Points on a hilly landscape, in no order, each with its height.
A climber steps from a point to whichever of its 6 nearest points has the largest rise for the distance, and stops where none of them is higher. Distance is the straight distance between rows; heights are no part of it.
Pafav (h 436): [122 120 119 140 111  95 128 157 129 166 102  81 131 110  80 114 147 139
 159 122 140 126 156 114 101 134 149  71 127 122 119 116]
zarer (h 429): [167  97 181 120 106 126 117 121 162  93 134 177 128 133 160 132 110 119
  83 148 108 104 130 121 123 143  90 171 161 131 187 184]
gobid (h 565): [190 176 105 115 114 182 157 119  94 119 144 146 125 138 121 126 112 102
  66  57 129 184 128 162 156  94 130  84 127 140 169  94]
nuseb (h 217): [144 138 151  54 146 116 117 133 161  71 141 102  77 144 162 135 152 130
 133 120 103 138 115 150 129 106 129 133 170 117 107 130]
fav (h 690): [125 114 100 173 106  99 161 132 138 145 151  94 134 121 110 111 155 109
 122 121 147  99 180 111 114 152 133  85  86 170 152 100]
Nelis (h 206): [ 85 148 100  71 158 126 134 131 129  85 192  83 110 107 121 161 171 116
 194 129 148 126  73 166 143 129 124 114 131 149 107  75]
bel (h 403): [124 143 119 152 109 165 175 116 130 135 174 131 117 121 169 130 140  82
  81 103 112 107 170  95 163 123 125  89 123 171 170 109]
rosup (h 277): [153  93 140 153 134 127 129 120 138 134  88 154 159 122 171 104 100 171
  94 159 135  78 117 108  94 128 172 144 103  88 158 209]
baf (h 263): [139  92 170 135 112  95  95 186 156 129  54 117 136 153 117 107 142 102
 117 126 118 157 139 147 109 144 100 139 137 107 137 144]
pir (h 528): [156  93 162 156 114 124 112 137 156  92 126 172 134 153 129 143 133  89
  77 136 127 135 155 139 132 152  65 159 140 153 179 142]
dadu (h 386): [ 97 144 114 142 132 136  93 162 159 168  60  98 149 101  91 133 108 128
 150 147 106 118 151 113 112 112 193 147 105  53  82 138]
Luped (h 101): [109 120 138  79 124  99 133 177 164 121 141  72  91 150 134 134 185  96
 129 106 123 100 160 143 101 118 110 103 140 113 130  98]
lopaz (h 494): [167 157 107 133 100 176 128 117  94 138 142 187 114 140 110 116 111 112
  58  87 158 226 139 160 162 116 123  69 123 121 121  91]
puze (h 365): [112 165 109 143 120 124 134  74 107 196 101  90 158  79  84 134 104 157
 208 113 143 121 156 108 111 146 179 104 123 116  84  91]
voku (h 428): [134 158 199 192 119 133 121 130 147 153  44 178 177 126 109  94  91 101
 117 140 137 164 133 120 108 152 118 173 156 144 110 150]
seko (h 385): [ 65 102  58 145 141 120  69 151 137 146 142 127 140 117 112 161 136 112
 118 176 116 119  96 155 119 139 148 185  33  80 127 109]
zuda (h 300): [123 110 141  75 111  89  99 159 132 135  73 107  85 114 102 129 154 113
 179 118 113 157 146 150 114 142  94 122 170  87  92  92]
Zenon (h 285): [139 106 166 104 162  97  91 146 152  73 138 151 109 157 120 154 139 109
 117 137 132 163 125 178 144 137  68 150 154 147 126 125]
faro (h 299): [ 87 131  81 121 120 113 169 127 151 126 169  58 151 126 140 114 151 152
 170 123 147  57 116 127 129 122 169 118  58 145 153  98]
minad (h 371): [117 151 113  95 160 131 128  86 113 147  75 131 165  92 123 105  75 197
 168 153 119 115 102 114 117 114 184 186 129  87  64 134]
zuza (h 417): [ 75 135  96 157 178 116  72 143 126 148 113 157 162 113  92 157  95 141
 135 165 133 121  92 128 136 130 167 171  64  95  91 106]
tolu (h 228): [ 99 100  84 104 154 134 127 140 143 128 124 131 149  96 163 109 131 144
  90 163 111  86  93 134 108 118 198 181  57  67 140 178]
reziz (h 376): [145 130 171 102 140 154  94 145 168  67 156 135 117 186 195 155 129  80
  85 110 102 139 134 164 119 116  81 175 178  99 167 151]
Merun (h 710): [141 130 157 158 141 112 142  94 122 145  86 160 142 112  86 108  85 127
 156 123 135 150 158  96 128 132 109 136 180 155  78 116]
sidod (h 714): [124 132 124 141  58 124 159 162 119 149 160 148  86 138 126  92 127  94
  56 114 126 162 175  99 118 134 113 107 131 133 172 145]
Pusu (h 541): [112 132 147 185  54 138 147 152 105 188 126 145 134 123 120  72  90 130
  72 120 171 164 168  88 119 141 131 115 137 126 160 163]
Soga (h 673): [ 97 149  71 104 145  91  98  94  73 135  99 108 138  97  87 148  95 155
 211 153 115 151  63 117 131 134 126 183 104 102 101  84]
gises (h 394): [153 107 168 142 150 105 102 133 125 118  87 154 136 130 107 105  87 168
 133 147 130 120 117 109 128 133 106 148 144 127 121 170]
Gufiv (h 374): [139 145 128 106 112 139 171 109  95 166 136 126  75 111 122 121 154 146
 125 117 113 178 162  91 141 107 151  62 174 130 105 142]
num (h 255): [126 100 119 105 107  95 106 167 140 120 102  79 109 127 106 111 141 134
 143 136 127 111 132 147 104 142 130 117 115 115 123 112]
gib (h 314): [129  92 128 196 144 102 107 143 142 105 112 148 175 147 125 149 115 114
 115 146 153 134 155 162 126 169  95 159  72 151 154 127]
Suko (h 482): [153 132 139 151 105 190 174  92  88 132 173 195 137  98 178 154  97  78
  58  80 113 103 138 135 167 127 134 100 119 183 172 123]
gudot (h 369): [179 125 144 120 157 156 121  68  91 109 128 172  94 128 139 142 113 140
 104 140 112 167 127 118 177 116 117  91 165 160 109 147]
Mutun (h 446): [124 136 134  76 112  95 139 150 117 166 111  92  73 124 106 138 185 107
 166 103 111 178 163 123  97 133 132  63 170  89  86  90]
dizo (h 396): [148  90 145 166 130 107 110 139 149  96 110 145 153 142 143 127 115 131
 107 145 134 106 138 139 111 153 105 179 103 132 182 161]
tusat (h 260): [145 104 128 171 126 126 149 114 127 158 114 131 151 119 172 105 118 162
 108 153 138  79 145 109  91 126 176 127  86 119 161 185]
sof (h 451): [102 128  96 148 145 114  89 109 119 163 110 107 162  97  87 143  99 145
 188 139 149 111 113 128 131 140 164  85  71 116  95  82]
san (h 389): [118 111 113 100 125  83 116 136 129 117 118  97 113 106  91 127 134 155
 182 131 136 121 112 141 137 138 128 111 127 125  97 108]
sofub (h 349): [ 93 111 126 117 156 123 108 153 160  71 175 115 135 158 128 159 147  85
 143 129 159 137 120 185 128 141  80 171 148 151 121  98]
duguv (h 197): [123 133 118 117 135 116 123 150 156 118 170 100 104 165 139 146 183  68
 104  87 123 144 159 143 119 124 115  87 137 138 132  81]
lat (h 347): [127  95 134 144 133  98 104 177 153  88 125 102 149 146 126 124 132 125
 130 135 134 117 128 168 114 155 111 184  89 115 152 132]
detu (h 250): [133 127 134 108 145 103 119 126 135 119 146 119  93 129 117 158 179  98
 133  91 126 173 143 134 130 140 130  59 147 142 110  71]
bibe (h 370): [126 133 119 172  70 133 196 125 105 182 144 119 130 112 157  88 138 145
  88 137 142  97 165  85 109 132 154  83  86 141 172 162]
moz (h 240): [129 110 134  96 124 100 124 153 155  93 136 101 127 139 130 117 143 141
 128 136 136  95 119 154 112 122 118 168 114 128 144 148]
kavib (h 377): [140 112 145 188  91 112 147 165 133 136 106 114 139 134 133  95 144 103
  91 133 131 132 174 121  98 151 139 131 100 111 176 163]
Fumek (h 467): [133 167 144 115  91 177 166 115  98 198 149 163  78  98 131 118 108 159
 106  98 126 192 152  79 155 107 138  98 194 108 117 177]
pom (h 199): [111 149 102 138 127 141 144 149 127 115 178  96 125 192 194 157 176  76
 104  75 114 127 165 134 135 107 114  96 156 126 144  80]
vedus (h 367): [149 126 156 159 137 136 139 100 110 174 102 156 166 119 117  95  90 181
 135 145 154  89 120  95 107 113 145 114 128 138 110 169]
mab (h 413): [198 144 157 103 148 153 107 115 121  89 101 158  89 165 148 140 123 122
 102 116  72 204 120 139 137 126 105 124 179 106 138 145]
vabot (h 421): [101 114  92  73 109  78  75 133 117 114  86 104  91 108 104 132 138 120
 207 133 114 151  83 166 115 151  76 154 137  80  92  69]
romok (h 234): [117 117 118 123 130 113 150 121 153  96 180 104 125 143 148 147 151 108
 122 117 149 100 141 136 143 124 119 116 129 173 153 108]
foti (h 539): [177 134 151 142 135 151 105 119 104 119 116 198 114 151 120 158 122  82
  80 108 113 220 130 135 171 130  87  97 161 135 135 118]
Bokog (h 390): [112 118  92 138 134 104 135 116 152 131 174  99 135 119 105 139 150 131
 153 123 169  86 133 134 135 140 128  82  91 175 135  84]
Pebob (h 312): [187 192 128 103 101 168 141 158 116 113 125 130  93 190 142 117 149  90
  77  62 120 198 123 162 101  94 108 107 148  92 154  88]
leb (h 145): [128 130 127  65 127 100 131 148 158 101 135  82  95 125 131 124 169 137
 143 125 122 102 126 125 115 113 134 104 140 128 126 119]
zupuv (h 366): [169 109 168  94 158 110  82 144 155  77 102 174 105 169 136 161 149  94
 129 125  97 214 129 181 144 147  66 155 179 118  99 123]
kigi (h 280): [124 173 137 163 161 140 109  85 147 159  69 153 171  91  92 124  62 140
 147 153 117 124 146 138 100 139 164 170 113 113  53 111]
Kazo (h 489): [161 120 164 135 170  92  99 110 124  85 103 200 111 142 130 166 100 131
 127 142 126 181 135 122 158 141  73 141 181 150  94 132]
rupe (h 358): [155  90 173 171 142 116 104 123 132 113 100 189 165 139 140 127  75 155
  90 158 144 104 105 130 116 143 111 173 107 133 156 181]
Fabaz (h 200): [ 90 135 110  98 109 106 175 147 161 108 168  62 129 145 159 123 163 132
 153 115 129  63 137 116 130  98 153  92 120 151 132 101]
liv (h 422): [109 153 124 179 140 145 125 127 124 198  90 113 170  94  97 120 105 153
 155 126 147 126 155 114 107 131 196 108 105 101  87 139]
Gume (h 544): [112 123 109  76 121 113 171 121 129 145 125  87 112  95 106 103 143 193
 185 147 129  92 107 109 129 114 162  75 107 136 103 124]
rovi (h 423): [123 128 145 132 105 114 129 138 123 159 107 137 113 126  91 107 143 113
 144 108 123 179 165  94 118 131 128 102 192 122  96 132]
gunup (h 631): [ 89 141  71 119 176 164 128 132  99 114 153 106 189 102 104 164 162 131
 147 166 111 102  67 157 109 140 146 199  40 123 149 120]
zem (h 338): [125 150 126 117 116 126  89 142 129 145  27  87 130 120 107 116 103 135
 179 150  99 141 137 126 107 125 153 168 147  55  83 121]
gibeg (h 493): [120 132 124  95 122 131 187 108 152 144 153  90  97 106 135 116 156 169
 149 133 123 112 146  88 139 103 156  54 136 156 118 133]
debo (h 384): [162 116 170 104 112 130 124 148 160 105 130 148  99 157 143 135 142  81
  72 110  94 156 135 133 108 122  95 152 171 120 159 158]
luga (h 545): [157 130 148 127  81 179 161 105 122 107 157 178 116 122 187 147  99  88
  78 106  83  84 143 113 151 120 129 134 148 138 202 155]
Nud (h 672): [190 152 144 127 137 179 139 104 110  91 144 157 120 138 134 152 112  98
  68  86 107 173 125 144 159 117 112  94 139 151 172 113]
nuz (h 359): [139 110 120 137 155 128 157  85 131 134 174 142 135 122 129 125 129 176
 130 149 163  69 104 119 152 131 116 106  94 199 125 119]
Fezo (h 439): [148 112 143 192  91 147 146  96  97 184 126 150 139 106 131  97 114 146
  87 135 148 109 139  85 122 129 130 103 126 165 154 166]
pofu (h 378): [ 52 111  90 150 149 133  76 134 163 179 112 146 163 113  96 142  98 111
 107 162 110  94 132 101 133 117 177 149  56  74  82 110]
rarus (h 379): [ 67 151  93 124 197 136  94 120  74 150 116 165 165  80 103 145 108 163
 129 178 106 117  53  99 131 125 176 181  67 103  77 119]
kana (h 398): [150 121 146  83 129 120 151 114 125 137 121 122  82 110 135 108 134 163
 156 142 109 135 143 100 141 113 142  99 183 133  98 166]
fuve (h 406): [ 91 124 101 130 164 134 170 132 120  96 180 108 180 127 120 119 149 136
 167 143 155  73  81 142 130 124 140 197  89 163 151 127]
nuv (h 515): [124 126 142 129 107 165 118 148 122  66 184 160 116 191 232 161 119  86
 120 107  89 111 124 145 151 130 104 177 178  90 183 167]
fise (h 535): [149 112 168 164 126 136 113 116 119 154  97 175 141 125 107 107 106 128
 100 137 143 133 137  82 136 128 104 113 164 156 129 170]
bib (h 383): [116 128 108 100 144 120 116 169 120  90 133  85 143 118 101 124 164 130
 155 151 121  99  57 171 101 133 108 201 108 124 141 140]
Zunes (h 484): [196 185 126  87  95 190 179 121  68 138 128 158  97 139 124 109  91 146
  92  66 125 214 107 154 142 101 136  70 144 124 147 126]
Kar (h 362): [126 132 119 138 133 128 148  69 102 201 105 113 147 100 110 104 107 203
 198 127 151  95 141  87 128 125 168  82 122 147  83 137]
zak (h 472): [130 152 115 140 103 161 134  96  87 173 158 175  90 119 106 120 114 123
 100 100 154 215 152 100 162 123 135  67 168 134  94 113]
Lafe (h 433): [116 108 114 122 151 121 159  91 125 161 157 110 144 112 117 109 119 198
 173 146 161  71  96 119 138 118 161  88  71 176 112 119]
ribur (h 507): [119 137  89  68 121 106 100 123  94 126  69  83 126 108 119 101 116 180
 179 159 102 135  73 117 119 119 162 191 137  67  88 120]
niri (h 363): [160 157 178 169 162 128 118  86 129 131  60 188 170 123 108 120  48 151
 145 144 141 131 132 117 111 144  92 192 145 155  77 136]
zuga (h 311): [159 149 157  97 100 149 128 156 126 134  90 172  74 177 131 120 139  87
  89  94 116 252 138 131 126 116 112 121 181  89 112 121]
tupu (h 293): [132 100 147 204 148 118  96 145 146 146  77 165 179 138 121 135  87 128
 117 155 144 123 144 135 116 138 132 146  94 119 130 150]
fove (h 495): [ 99 174 100 114 184 120 104  97  73 133  84 158 172  86 107 127  65 175
 162 162 109 130  74 107 111 123 159 214  98 102  75 100]
Seku (h 238): [146 113 157  82 162  91 107 129 131  77 145 153  98 118 110 143 128 157
 147 143 125 147  96 143 147 124 102 164 162 147 104 151]
ter (h 328): [152 104 153 119 131 113 127 117 153  88 153 146 122 127 138 131 123 144
 116 151 129 106 102 126 137 120 105 152 142 151 144 172]
Solug (h 448): [162 150 139 114  80 176 157 142 130 105 138 153 108 144 178 148 110  61
  49  89  84 138 139 118 128 106 122 127 161 114 189 152]
lib (h 387): [108 134 104  67 109 105  77 172 131 132  76  41  81 126 122 107 164 142
 178 142 113 120  94 148  87 130 119 138 110  60 115  92]
mibu (h 292): [121 105  97 145 135 112 151 126 147 125 137  83 145 120 133 113 140 156
 138 140 141  69 132 142 115 136 164 128  60 122 150 130]
votem (h 221): [106 116 101 132 126  97 114 147 149 103 152  81 142 139 113 136 156 110
 144 114 143  85 144 169 114 147 116 147  93 132 151  98]
fuf (h 219): [ 72 144  97  88 107 105 115 174 143 124 143  39 117 130 149 125 170 103
 166 113 137  57 115 153  96 119 118 119  96  96 136  64]
dasog (h 485): [102 130 102 108 144  94  83 157  99 106  96 129 126 111  77 144 127 147
 183 157 115 144  57 161 133 150 109 189  98 112 110 107]
Mori (h 499): [161 132 121 145 140 145 120 110 117 116 159 164 119 156 116 152 157  91
  81 103 138 193 140 144 161 131  96  87 130 157 149  91]
vege (h 177): [150 160 131  88 163 152 139  67 117  86 160 102 110 140 154 148 137 166
 149 120 123 151 120 128 173 119 132  64 131 165 121  82]
Mebe (h 457): [147 120 134 141 123 141 129 112 105 151 145 166 104 120 109 126 132 108
  78 120 128 172 138 101 146 123 113  78 156 162 130 138]
ran (h 351): [175  99 164 169  93 121 128 131 147 106  93 171 151 130 177 114 108 137
  85 151 119  96 138 120 106 162 131 176 108 102 191 198]
negun (h 332): [125  92 126 180 169 113 115 120 111 113 134 158 175 127 130 149 101 168
 113 158 163  89 118 158 118 152 132 159  49 140 139 143]
lepu (h 479): [113 100  85 197 130 113 154 121 122 183 131 109 162 113 133 127 137 142
 125 132 155  91 170 121 110 142 196  88  48 129 134 117]
zavu (h 348): [107 159 103 133 139 121 109  77 126 167  74 100 159  88  88 126  72 151
 195 139 126 132 145 128 115 131 171 149 111  90  73  95]
Duzi (h 452): [134 117 122 158 103 131 168 100 110 172 145 120 132 108 122 105 146 145
 103 122 148  97 156  92 134 119 133  75 108 179 148 135]
kofov (h 587): [120 125 125 143  25 147 167 147 114 152 168 189  96 111 144  94  92  94
  39  89 138 151 184 122 132 141 125 111 111 131 180 137]
leton (h 278): [ 97  97  83 162 132 121 118 156 147 170 104 118 138 117 137 140 141 116
 113 149 112  85 160 127 108 123 198 126  58  74 124 158]
bim (h 324): [136 142 132 107 126 144 166 113 155 116 167 112 106 137 166 140 141 115
  86 124 116 109 143 103 151  90 137  97 147 168 154 140]
Big (h 381): [135 106 133 131 138 108 125 102 125 151 117 120 134 110 108 114 111 187
 150 144 152  89 119 116 133 126 153 108 104 144 109 138]
Sozon (h 754): [ 98 133  90 140 141 128  74 147 144 158  88  99 145 109  95 137 124 142
 153 170 117 114 107 133 122 126 181 123  77  71  97 109]
tura (h 488): [136 110 152 186 138 100 112 117 125 152 110 147 152 129  69 121 118 124
 140 124 165 148 134 113 132 150 105  96 128 156 108 112]
kope (h 432): [128 154 170 144 102 161 134 109 110 173 121 192 110 114  98  97  94 116
  95  98 134 196 152  90 153 127 111 125 204 135 105 148]
Bala (h 373): [169 162 157  89 119 165 158 108 106 149 128 142  79 124 146 130 124 144
  95 115  86 176 133 100 144  95 140  75 183 123 145 164]
nevuv (h 249): [ 87 139 114 119 176 153 103 129 139 163  96 152 160 102 113 114  85 155
 112 166 118  90 108 102 121 103 199 166 104  73  70 162]
Ket (h 420): [115 110  96  63 119  75 101 125 139 129 117  86  71  99 112 148 154  98
 205 125 121 136 118 140 130 135 108  89 141 105  85  64]
tunud (h 395): [111 164 137 175 100 139 149 144 126 193 103  95 143  97  90  91 129 146
 148 106 161 159 155  98 107 140 176 115 151 108  97 127]
gugi (h 419): [150  99 150 174 141 117 132 104 126 117 144 176 140 139 127 142  99 156
 104 160 160 102 122 128 131 141  79 164 108 170 155 155]
keri (h 641): [101 145 116 139 126 133 131 141 120 195 103  84 138 100 104 131 126 168
 163 143 135 107 154 105 102 111 193  80  90  88 105 145]
segot (h 469): [136 110 115 145 134  95 133  87 111 151 116 138 132  99  88 139 130 128
 185 113 155 152 154  98 145 141 127  87 170 151  74  96]
suguk (h 443): [133 137 126 150 135 183 157  80 114 114 189 153 133 124 180 160 115  94
  84 114 130  96 149 125 184 122 119  97 118 189 164 106]
dilev (h 717): [134 124 137 144 121 159 126 116 137  67 178 170 139 151 183 167 109  78
  96 124 116 103 152 142 159 149  86 176 151 140 184 146]
Dag (h 480): [158  97 157 155  81 167 160  95 109 139 149 194 131  98 161 123  99 110
  64 121 114  76 139 105 144 143 102 129 126 162 183 155]
Mos (h 551): [120 142 128 132  71 160 143 140 108 183 159 170  81 119 127 107 107 126
  51  96 154 187 156 120 148 105 124  77 154 128 144 145]
pobi (h 327): [144 180 114 132 106 173 166 148 109 103 152 116 126 176 181 150 141  80
  82  75  96 148 139 133 143  88 123  89 140 117 179 105]
rili (h 505): [151 104 163 126 132 118 103 150 149 123 103 168 111 158 102 136 153  78
  96 107 114 205 143 134 141 147  77 117 169 138 111 120]
sor (h 517): [135 123 145 145 108 150 116 154 164  83 151 153 130 190 177 138 147  39
 102  91 101 124 175 150 139 156  75 175 159 129 161 138]
nev (h 214): [ 67 131 113 114 111 119 176 170 142  94 185  93 130 157 215 127 161 123
 168 119 124  75 115 122 151 105 135 133 143 132 146 139]
Kikas (h 343): [161 135 134 120 137 121  95 135 153 103 136 137 103 168 135 154 172  74
  91  91 119 190 133 155 133 139  87  98 153 136 122  84]
seg (h 274): [ 96 135 112 141 110 153 162 130 132 100 192 128 126 169 217 150 138 104
 138 109 111  89 153 103 173 111 122 107 140 153 162 131]
lanaf (h 227): [ 87 130 101 134 141 141 147 121 146  89 205 100 143 149 160 158 144 122
 152 122 166  99 133 138 166 118 122 105 129 177 128  96]
Tudu (h 500): [111 148  94  76 140 124  94 152 110 107 113  76 125 116  96 123 179 141
 173 162  99 118  39 143 100 143 127 188  95 101 133 110]
vemut (h 380): [144 104 188 101 127 106 113 166 149 134  76 156 101 159 120 116 146  88
 117 109  93 197 133 134 122 135  89 136 193 111 106 133]
depi (h 461): [ 81 136  73 136 141 121  63 147 127 126 142  98 140 125  88 166 145 114
 145 168 127 141  65 168 103 155 127 177  42  96 140  93]
foruk (h 168): [119 141 123 112 168 138 139 103 145  83 191 115 123 136 150 160 137 140
 129 137 157 117 112 147 165 125 118 107 137 178 121 104]
veti (h 635): [100 125 105 118 125 129 121 180 131  79 141  83 154 136 163 106 143 117
 137 136 122  85 105 177  95 141 142 219  84  98 156 144]
fipu (h 686): [144 113 145  98 116 105 120 147 119 130  86 110 119 114 110 102 118 167
 178 135 112 116 135 121 125 126 134 134 154 103  95 148]
zakoz (h 266): [160 132 140 111 162 124 114 104 133  84 151 133  93 132 129 155 140 126
 126 127 120 161 132 146 154 129 115  94 159 148 105 116]
Lili (h 20): [106 120 145 104 121 103 118 176 172  82 146  84 108 174 176 128 157  86
 129 106 122  89 155 162 100 126  99 170 151 102 141 113]
Sagol (h 682): [134 133 153 162 119 115 112 151 131 158  66 119 161 126  83 106 106 132
 156 128 137 135 147 115 110 136 143 126 140 102  97 140]
sokof (h 547): [153 124 169 170 130 152 117  83  94 155  99 199 141 122 106 118  70 125
 115 137 151 135 124  90 154 134  78 122 171 174  92 140]
koge (h 404): [ 95  91  84 158 162 127 113 116 127 179 132 111 152 110 111 142 104 167
 130 158 150  84 124 136 126 120 197  97  45 115 120 107]
Bup (h 491): [151  98 151 206 103 128 119 110 110 157 107 182 162 123 116 108 104 104
  83 137 155 124 141 103 136 160  90 128 129 164 154 145]
puson (h 176): [122 144 131  67 161 128 131 111 146  87 165  84  91 132 150 152 161 143
 150 117 116 142 114 138 138 107 142  82 145 140 115  93]
ked (h 163): [ 52 125  77  92 133 132 168 160 134 118 200  54 150 121 146 136 174 118
 200 124 137  82  62 125 141 106 128 136 122 134 129  86]
kugoz (h 412): [140 119 151 135  77 162 172 118 102 178 147 155 119  97 146 100 121 143
  76 122 128 118 149  77 116 121 124  92 154 154 170 176]
Bolom (h 424): [110 114  83  99 130 107 152 105 161 140 169  86 118 105 107 127 155 164
 187 135 161  83  96 125 141 129 150  70  83 166 107  87]
Kebi (h 257): [ 75 170  97 101 145 144  98  79 163 168  84 126 143  82 107 122  91 156
 149 165  77 116 140  92 109 112 190 186 103  58  61 117]
sar (h 229): [113  89 110 167 144 115 106 160 143 120 116 154 159 118 139 134 108 128
  95 167 123  98 125 156 127 134 166 181  56  87 136 164]
Pegi (h 268): [119 133 114  86 158 110 134 135 139  90 166 103 118 120 111 138 162 148
 168 145 139 108  75 153 135 128 124 153 132 151 113 112]
zub (h 297): [ 98 117 105 118 163 148 155 166  90  71 157 105 182 137 109 154 159  88
 174 157 140  98  87 169  96 125  90 231 139 148 149 158]
dol (h 235): [101 109  93 105 153 129 151 131 127 156 124 109 148  98 153 105 127 200
 107 160 130  76 100 122 125 110 208 126  55  98 115 170]
vip (h 456): [149 124 148 160 126 147 141  90 102 175 132 161 118 111 113 113 112 158
 120 145 146 120 138  80 136 121 121  88 164 167  99 148]
kobim (h 339): [ 90 135  81 116 121 120  54 167 143 127 121  57 120 128 131 128 168 111
 158 156 124 105  83 179  87 139 107 159  68  84 147  71]
Kuzon (h 239): [132  95 153  89 136  85  98 158 154 101 102 111  99 139 113 122 152 120
 145 122 117 134 127 153 123 134  92 131 151 125 111 115]
Narap (h 401): [153 126 169 157 145 124 112  93 118 145  78 170 160 124 112 105  79 164
 138 156 150 101 119 102 111 126 127 146 146 128 103 175]
zas (h 492): [163 128 206 164 102 154 121 104 116 155  80 205 153 112 122 108  80 137
  96 137 125 133 118  80 119 132  92 150 188 134 144 188]
kip (h 296): [154 125 176  79 154 132 102 139 163  61 152 138  91 162 152 152 129 114
 101 122 107 155 112 155 133 111  98 152 179 129 130 143]
Suris (h 317): [123 108 129  70 144  77  83 135 132  80 116 128  89 108 108 154 138 124
 175 134 111 161  87 182 139 154  84 160 155 116  82  94]
Gebut (h 399): [123 133 125 192 112 133 144 102  99 190 133 128 140 116  85  91 130 152
 138 115 174 134 149  88 129 136 148  79 141 161 111 129]
malu (h 321): [138 106 136 160 105 102 125 171 137 142  92  90 139 128 123 106 142 121
 112 137 135 121 154 134  92 137 146 114 112 110 148 148]
menag (h 410): [156 204 100 101  96 172 173 151 105 130 144 113  94 177 138 123 157 102
  73  67 120 186 133 137 118  88 129  59 144 105 149  85]
tipaf (h 210): [153 171 156 157 148 146 128  99 158 156  46 139 152  79 111 114  89 149
 145 144 113 145 157 133  85 126 168 189 145  95  71 158]
tol (h 281): [167 162 150  82 162 164 117 120 132  83 141 108 102 190 161 145 142 112
 107  89  99 164 123 158 144 110 117 105 162 126 145 117]
kufu (h 431): [190 186 112 109 130 178 135 108 109 105 143 107 126 187 135 130 148 117
 114  70 109 169 128 142 146 103 111  70 148 153 141  89]
Gev (h 341): [149  91 149 142 101 108 126 157 142 139 113 129 118 144 116 114 151 104
  90 112 121 150 158 112 118 133 107 113 151 140 148 146]
dedi (h 360): [151 140 146 120 129 143 121 152 155  87 144 119 100 190 187 151 152  55
  77  84  95 139 161 141 115 115  96 144 165 111 167 121]
pade (h 556): [113 124 133 152 134 134 126 115 139  64 196 155 138 159 155 154 131  82
 127 131 147 109 161 154 159 150  85 166 139 164 158 132]
lok (h 685): [101 140  76 104 169 128 104 128  91 133 129 101 150 116  89 141 148 162
 158 167 111 124  43 135 128 141 150 170  64 123 129 118]
ronad (h 308): [118 121 156 132 159 154  95 136 161  49 161 163 141 189 162 176 129  59
 110 132 144 170 150 193 125 139  51 184 168 135 141 133]
pum (h 640): [132 102 110 225 142 101 133 120 117 168 131 119 168 122 102 141 123 131
 133 128 171 107 163 137 125 162 143  97  64 155 149 101]
Sesup (h 372): [136 174 111 149  64 176 165 160 110 109 164 166 105 164 190 143 125  47
  81  53  94 134 151 129 148 117 128 116 132 102 178 116]
niber (h 526): [ 97 120  83  52 104  79 119 116 108 127 111  72  85  96 117 129 151 150
 208 142 122 129  74 127 137 132 135 154 133 104  90  92]
Bako (h 718): [114 124 109  78  98  96 157 126 125 158 123  71  87  98 104 123 159 154
 200 123 118 121 146 113 116 130 156  67 132 119  94 115]
Giril (h 434): [169 116 177 115 113 155 124 112 135 138 115 168 104 113 138 121 115 132
  87 135 101 141 126  88 136 110 121 116 183 135 147 190]
Posot (h 407): [116 167 119 143 137 137 148  87 116 188  86  91 148  85 106 108 100 184
 189 117 130 117 155  99 109 129 183 128 141 106  72 131]
tika (h 375): [168 108 188 110 134 115 109 114 143 103  95 180 102 132 132 129  98 144
 119 150 109 141 111 103 140 116  96 151 188 138 128 180]
sug (h 660): [146 114 167 154 131 109 106 131 132 138  90 181 133 143  89 128 114  99
 104 132 134 184 139 105 149 140  84 130 174 154 117 139]
zekod (h 397): [140 115 133 142 106 155 186  89 118 197 151 128 121 109 135 103 126 179
 114 144 142  94 131  78 126 114 137  64 132 182 129 163]
Gav (h 340): [121 113 140 136 159 105 104 154 117  87 115 159 151 125 101 133 103 164
 143 157 158 129  87 156 125 138 100 188 104 140 126 149]
bef (h 295): [113 124 135 140 138 134 143 141 124  61 175 145 170 138 140 125 134 111
 147 142 151  84 101 161 110 138 101 240 130 151 177 175]
bav (h 402): [152 103 146 122 134 147 145  84 126 128 166 162 120 115 143 130 126 139
 100 146 150  86 129 110 152 119 100 107 131 176 146 153]
faf (h 279): [133 179 124  92 129 131 171 122 126 137 143  87  87 153 136 144 179 122
 112  91 109 174 149 120 120 109 151  49 151 120 123  92]
fofe (h 364): [135 140 155 148 113 132 159 125 101 185 105 120 135 108 113  88 127 169
 138 125 136 130 157  87 114 123 156  94 169 135 116 175]
lila (h 516): [148 129 187 135 100 126 125 135 139 152  71 173 121 141  96  91 114  94
 112 113 108 196 146  91 130 127 106 148 203 124 117 161]
mobuv (h 345): [ 93 132  95 107 134 121 118 160 133  93 169  76 151 121 102 137 167 119
 164 139 146  97  83 177 112 138 111 187 106 132 144 105]
Gov (h 382): [115 117  94 103 134 121 120 146 124 117 126  76 138 113 122 108 141 162
 133 149 133  92  87 150 114 122 179 148  56 101 147 139]
mamom (h 368): [104 126  89 145 117  89 138 137 148 136 149  49 137 106 116 135 160 120
 169 110 152  78 141 142 108 141 161  77  62 145 142  76]
kaz (h 361): [ 79 111 116 132 131 130 139 154 126  75 205 126 144 161 199 139 153  98
 164 125 137 105 123 150 145 128 107 171 149 137 150 137]
febof (h 325): [116 141 112 133 140 167 132 133 103  75 183 117 147 203 205 158 123 112
 123  98 111 139 137 158 177 112 103 110 153 137 171 114]
rutaf (h 346): [ 97 115  93 124 122 136 203 111 154 157 153  73 154 114 150  87 136 195
 151 148 148  54 127 103 114 112 180  88  50 145 132 125]
bedur (h 388): [125 113 128 102 151  75 132 111  98 105  98 149 128 111 102 120  83 179
 183 145 131 132 102 123 149 123 116 176 160 129  76 124]

Call two points neighbours if one is among the 6 nearest of the other. Go from one point of each pair to the other, from neighbour to neighbour, staying as high as possible. Name the lowest point that can't be avoided.
lok, veti | bib
lok, fipu | ribur
dilev, fipu | Suko
fav, fipu | tura
sidod, Merun | lopaz
Merun, Nud | foti
